Points, in no order, along strands that fork, close into loops and pass close to each other.
Two points are linked if the straight distance between their rows is under 29. Some points are linked to none.
zosek: [ 13 -20 -14   0  -8  -3  17 -17  -3 -36 -32  -9 -12   7   5  24   5 -23
  15 -15   1]
bor: [-27 -12   8  21  22  -2  10 -16  21  -9  16   1  11  -3  -9  12   5 -12
  -8 -15 -12]
fova: [-45 -14  -5  -5 -16   7   3   8  -4  30   8   4  32   6   7 -22 -26 -13
  -4 -10   8]
vob: [ -4 -17  13  -5 -16   6  29 -12  10 -31 -19 -27   6 -13   7   2  13 -23
  -6 -21  -5]
Kofos: [-14   2   7   6  -6  15 -22   9   3  29   6   6  21  18  12 -13  -5   0
 -17   3   1]
pafig: [ 28  18  12  -7   7   1  -4  19  -2   3   5   6 -10  -7   5 -18  10  10
   2  17   3]
tefiz: [-35  -1  -2  -6 -32  11 -19   7  -7  39  -3   1  26  10  11 -19 -21 -12
 -14  -9   1]
Zuguv: [ -6  -1   6   5  15   0  11  -5  12 -22   9  -5  12  -8  -9  -1  18  -2
   2  -3  -7]
nikaz: [  0  -3 -10  -3   4 -12   7 -26   0 -26   1   2  -6  -1 -13  12   5   0
  14  -2   3]
Gutob: [ -4  -2   1   1   3  -1  19   5   6 -21   6 -16  14 -11  -3   0  11  -4
   4  -3 -10]
roni: [  1 -19  -5  -3 -12   3  19 -28  11 -35 -23 -14   1  -1   9  20  11 -22
   1 -18  -1]
tugo: [-19  -8  17   0   2  16  16  43   0   0   9 -15  29  -5  12 -35   6   2
   2  -5   4]
bevu: [  4  19  11   8   9  23 -40  11   1  27 -12   3 -17   4   7  -5   0  25
  -6  -2  14]
pokek: [ -9   7  17  11   6  17 -28   8   5  28   2   7  12  22  11 -16   1   2
 -16   2   0]
Rutak: [-11  -3 -14   6   9 -14   5 -31  13  -1  16   8   5   2 -15  16 -11   0
  -1   1  -4]
Guba: [  3  10 -19  -7 -17  12 -27  14  -5  35  -8  -4  -2   7  18  18 -19   6
  -9  10   1]
venan: [  9 -20  -9  -2 -12   1  19 -23   5 -35 -29 -13  -5   4  11  25   8 -25
   8 -16  -1]
kod: [ 25   9  -4  -5 -12   7 -13  34 -12  26 -11  -1 -10  -4  16   4 -15   1
  -5  20 -11]
kodis: [  9 -16 -14  -2  -2  -6  13 -20  -9 -38 -26  -3 -20   9   0  20   6 -13
  21 -12   8]
pib: [ 10  22  17   5   8  25 -36  16   2  22  -7   3 -11   5  12 -13   4  22
  -6   6  12]
firis: [-16   9 -11  -7 -31  17 -29  12  -9  37  -9  -7  17  10  19   1 -15  -3
 -14   0  -4]
lopi: [ 11  -6 -14 -11  -9 -24   6 -21 -18 -16  -3   9 -26   1 -15  12  -8   0
  15   3   6]
Sile: [ 10  14  -2  -3   1  11 -29   5   4  28  -4   9 -18  -2   6   4  -8  20
  -8   4  15]
Logu: [ 19  -9  -2   4  -2  -8  19   3 -12 -32 -28 -16  -5  -4  -9   8  13 -17
  16  -5 -14]
todu: [ 11  -1  -9  -1  -4 -13  17  -1  -6 -18   0 -10   0  -6  -6   5   1  -6
  11   6 -14]
vifi: [-13  -5 -11   6   8 -10   7 -31  14 -15  11   3   7  -1 -15  18  -4  -2
   3  -5  -4]
voza: [  1 -11 -14   4 -15 -10  27  -9   1 -24 -12 -23   5  -9  -2  16  -5 -18
   6 -10 -17]
dorel: [  6  17  21   7  12  22 -32  12   7  22  -1   7  -4  11  10 -18   6  15
  -9   7   8]
vinik: [-18  -6   4  16  24  -9   3 -36  16 -18   5  12  -3   2 -16  17   9  -7
   4 -14  -4]
padov: [  6  -6   5  -3  13  -1   9 -15 -10 -41 -15   1 -16   0  -5   4  25   4
  22  -8  12]
pitem: [ 18   2 -16 -16 -14 -17  -6   0 -12  17   1  10 -34 -13  -6  18 -21   4
  -6  11   5]
pepum: [ 18  -1 -15 -13 -11 -20   0  -5 -12   8   3   7 -25  -8  -9  15 -19  -1
   1  15  -2]
kuf: [ -4   2   7   3   8   4  13  18   9  -7  15  -8  20  -5   2 -14  11   3
  -2   2  -6]
bab: [ -6  -8   7   0  -4   2  33  19   1 -17  -4 -30  13 -19   1  -6   6  -8
   1  -9 -13]
gobo: [ -5  12  26  14  14  21 -33  10   7  27   0   7   4  22   9 -20   7   4
 -13   3   2]
mas: [ -3  -2   9   1  15   2   9 -13   8 -34  -3  -6   4  -9  -8   2  26  -3
   8  -5  -3]
nud: [ 25  -1   5  -2   7 -11  15  10 -19 -26 -18  -5 -13  -5 -12  -6  17  -8
  22   6  -9]
Sosu: [-23 -13   8  14  18   0   9 -24  22 -21   7   0   9  -6 -10  14  10 -12
  -6 -16 -11]
lazi: [-17 -11   7  10  17   0   5 -34  18 -30  -3   3   3  -2 -10  15  16 -10
   1 -15  -5]
Fara: [ -6   0  -4   7  17 -19  -1 -37   9   5  11  24 -11   2 -20  12  -5   6
  -1  -5   7]
vum: [ 11 -16  -8  -1   3  -6  12 -17 -15 -40 -24  -1 -26   8  -2  14   8  -3
  23 -12  15]
bika: [-29  -8  22  13  -1  14 -12  23   1  21  11   4  30  16   9 -37   1  -6
  -6 -11   3]
Mor: [ -7  -1  -6   3  10 -10   5 -25   9 -21   7   4   1  -3 -14  11   5   0
   7  -1  -1]
kini: [ -5  16   6   7   7  24 -43   6   0  33 -12   1  -7  12   7  -1  -1  16
 -10   0   8]
kisof: [  4  -5 -14   3 -11 -13  24  -2  -4 -16  -3 -16   5  -8  -5  10  -6 -11
   6   1 -19]
bupi: [  8  12   8   2  11   6  -8   6   8  10  12   9   5   4   2 -13   4  10
  -6  12   5]
vuvi: [  9  -9   1  -4   8  -6   9 -17 -17 -38 -14   6 -24   3  -7   4  16   5
  24  -9  17]
pon: [-26   3  -7  -7 -34  14 -23   9  -7  38  -6  -3  23  11  17  -8 -18  -7
 -17  -5  -3]
Gime: [ 16   2  -6  -4   1 -16  13  -2 -10 -19  -3  -3  -8  -5  -8   2   7  -4
  15   9  -8]
Dadu: [ -2  -2  -6  -2   6 -23  -4 -38   0   8  10  28 -21  -2 -22  12  -8  14
  -3  -6  14]
laber: [ 19   9 -10 -12  -7  -3  -9   8  -4  21   3   4 -14  -4   7   9 -14   6
  -4  17   1]
sepe: [ -7  11   1   4  -3  20 -37   5   3  34  -6   2   4  15  10   0  -6   8
 -15   3   3]
Gabu: [-21  -4   4  19  28 -14   6 -32  18  -5  13  14  -2   5 -15  18   4  -9
   0 -12  -7]
deg: [-24  -6   1  20  22 -12   7 -24  19   8  20  11   7   9 -11  17  -7  -9
  -7  -9  -9]
lim: [ 12 -12  -5   3  -8  -5  21  -5  -5 -33 -26 -18  -4  -4  -3  13  10 -21
  13 -10 -13]
mer: [ 14  -5   4 -10  -4 -17   4 -11 -27 -20   1  21 -32  -2 -13  -3  13  17
  10  -6  19]
Fil: [  9   0 -13 -12  -6 -21   3 -23  -9  -6   7  11 -20  -4 -14  12  -9   4
   7   7   7]
tabab: [ 20  18  20  -3   1  19 -14  34  -2  10   2  -5   5   6  19 -25  10  11
  -3  18  -2]
tuf: [  8   0 -13 -15 -13 -20 -11 -15  -6  15   7  22 -36 -12 -14  18 -12  17
 -12  -4  20]
rin: [ 22   9 -13 -11  -9  -2 -15  19  -8  25  -4   4 -26 -11   6  13 -19   7
  -4  14   2]
Mazu: [-37 -12  -4   0 -11   7   6   8  -1  25  12   3  32   7   7 -14 -23  -6
  -9  -8   4]
dib: [16 10 -3 -7 -6  3 -7 16 -3 18  6  0 -2  0 12 -1 -8  6 -6 19 -3]
zefu: [ 10  14   4  -2   5  13 -25   6   7  25   1   9  -9   3   8  -3  -6  15
 -10  10  11]
bebus: [ -1  -4   8   2  -1   1  34  31  -4 -13  -3 -27  16 -16   0 -13   6  -6
   3  -3 -15]
zas: [ -3 -19   8  -4 -14   6  23 -24  14 -34 -20 -20   6  -6   9   9  15 -24
  -7 -21  -2]
pamub: [-25 -12  19   9   9  17   7  34   7   4  13  -5  32  -1   8 -35   6   0
  -1  -9   5]
mosu: [  1   0   7   1   2   2  24  29   1 -10   8 -18  18  -9   4 -16  11  -1
   1   3 -10]
gosu: [-33 -13 -11   3  -6   2  14  -1   3  20  18  -1  30   4   2  -1 -23  -2
 -12  -5   0]
lekib: [  8  10  20   2  -1  18  -7  37  -1   7   8  -6  19  10  18 -33  12   7
  -4  13  -1]
lalap: [ 13  11   4  -4  -4   7  -4  22  -1  14   9  -3   9   3  15 -13   0   5
  -6  18  -4]
Bivi: [-23  -9  -3  13  11  -2  10  -8  14   3  21   1  21   1  -7   5  -7  -3
  -8  -6  -6]
Zud: [  6  -6 -14  -6  -4 -17   9 -22 -11 -28  -7   3 -18   2 -12  13  -1  -3
  19  -1   5]
Soden: [-22  -7  18   9   0  16  -3  28   2  12  12  -1  31   9  10 -35   3  -1
  -5  -6   4]
gofi: [ 25   5   8  -8   6 -14  11   8 -21 -19  -9   6 -21  -7 -11 -11  16   3
  19   8   0]
logil: [-11  -3 -11   8  13 -20   0 -39  13   9  15  18  -5   6 -20  18 -14   2
  -4  -2   0]
rulir: [ -9   0   9   8  18   4   9   6  14 -12  15  -2  18  -4  -6  -9  13   2
  -2  -1  -6]
sen: [ 12  -1 -14 -18 -17 -22  -6 -11 -15   9   5  17 -39 -13 -13  20 -17  10
  -6   1  14]
gazuk: [ -3   1  -2   4  17 -13   0 -30   8 -10  10  18  -6  -1 -18   7   3   5
   6  -1   4]
gedi: [  6 -13  -9   4 -16  -5  26  -7  -1 -28 -23 -22   1  -8   0  15   1 -23
   7 -14 -17]
Zotil: [ 26   6   0  -5  -1 -11  10  16 -11  -3   1  -2  -6  -7  -2  -7   3  -2
   6  18 -12]
fal: [ 26   8   9 -11   3 -13   4   7 -19 -11  -2  13 -25 -10  -8 -12  14   8
  13   9   6]
lozib: [-42  -5   0  -8 -28   9 -11   9  -6  37   0   3  30   7   9 -28 -24 -16
  -8 -11   5]
Tudat: [ 13  13 -19  -6 -14  11 -26  23 -10  32 -11  -4 -13   1  16  16 -20   7
  -2  11   1]
zar: [ 25  19  14  -6   5  10 -11  27   0   9   2   2  -7  -2  13 -21   7  12
   0  19   2]
Pava: [ -4   7   0   1  -4  14 -25   3   4  31   3   5  10  14  11   0 -10   5
 -16   8   3]
bib: [ 22  -7   5   1   5  -4  17   7 -16 -34 -29 -13 -10  -1  -9   3  19 -13
  21  -4  -9]
Dur: [  6  15 -12  -3  -2  12 -33  10   0  32  -8   3 -18   0   8  11 -13  21
  -7   1  16]
deze: [ 13  14   6  -2   9   6 -15   4   6  16   8  12  -4   2   3  -8  -1  13
  -7  12   8]
Rur: [  1   6  -3   0  10  -7   0 -14   9   3  15  11   3   0  -9   2  -3   7
  -3   9   1]
Dis: [-22  -6   1  19  18  -6   5 -13  17  12  21   9  15   9  -7   8  -6  -6
  -9  -6  -7]
suzav: [ -1   2  17   1   4  11  15  42   2  -3  10 -13  25  -2  11 -33  14   3
   1   4  -3]
pomu: [ -5  14 -15  -5 -23  17 -34  16 -10  35 -12  -8   5   9  19  11 -14   4
  -8   6  -3]
Dise: [ 27  15  11 -11   5  -6   1  15  -9  -4   2  10 -17 -11  -1 -17  12  10
   8  15   4]
Nobup: [  1   6  17   2   2  13   3  37   2   3  11  -7  23   4  13 -33  13   4
  -2   8  -2]
Muf: [  1  -5   9  -3  16   4   7 -19   2 -40 -12  -1  -5  -4  -6   4  29   0
  16  -7   5]
ronun: [ 14   3 -15 -12  -7 -18   3 -11  -4   4   8   6 -13  -4  -6  11 -12   2
   2  14  -2]
Batuv: [  4  -3  -9 -10  -6 -22  -7 -30  -6   7   8  26 -28  -6 -19  14  -9  17
  -7  -5  19]
Nuga: [ 11  10   8  -1   6   7  -2  18   5   7  13   0  11   3   9 -18   6   7
  -4  14   0]
zivi: [ -3  -5   3   1  -3   0  27   7   3 -23  -1 -25  11 -15  -1  -1  11  -8
   2  -7 -13]
Kag: [  0  -1 -13  -1  -6  -9  15  -3   1  -2  15  -8  12  -3  -2   5  -8   0
  -2   8 -10]
nis: [ 14  13 -18  -8  -9   6 -26  18  -6  30  -7   0 -24  -5  10  17 -19  14
  -4   7  10]
pekiv: [-28 -12  -9  10   2  -1  14  -8  10  14  21   0  26   5  -3   5 -19  -2
 -12  -5  -4]

How many points has the smallest loop of links through each point below? Write none if it is on no loop.
ronun => 14
kini => 9
kuf => 8
Dur => 11

A fork is a point with three links, a tip a point with one. Leave the first point through the second and follow the links. Name the first fork or tip that comes.
pepum; pitem => Fara
bib; nud => bika
zas; roni => Zuguv
vum; kodis => vob
Fara; Dadu => Mor
Nuga; lalap => nis
Bivi; Dis => bor
Dise; fal => Gime

A tip is a point with one link. Name the tips that can be reached along the links from each point below, in the order of the rows.
Nuga => bor
nud => bika, Gime
Zuguv => vob

Name the points in between on the shortest way along the links from the first point to the second, in order.
padov; mosu => Muf, mas, Zuguv, rulir, kuf
vob; bab => zas, roni, venan, zosek, kodis, vum, vuvi, padov, Muf, mas, Zuguv, Gutob, zivi
Mazu; vinik => gosu, pekiv, Bivi, Dis, deg, Gabu
ronun; Mor => Fil, lopi, Zud, nikaz
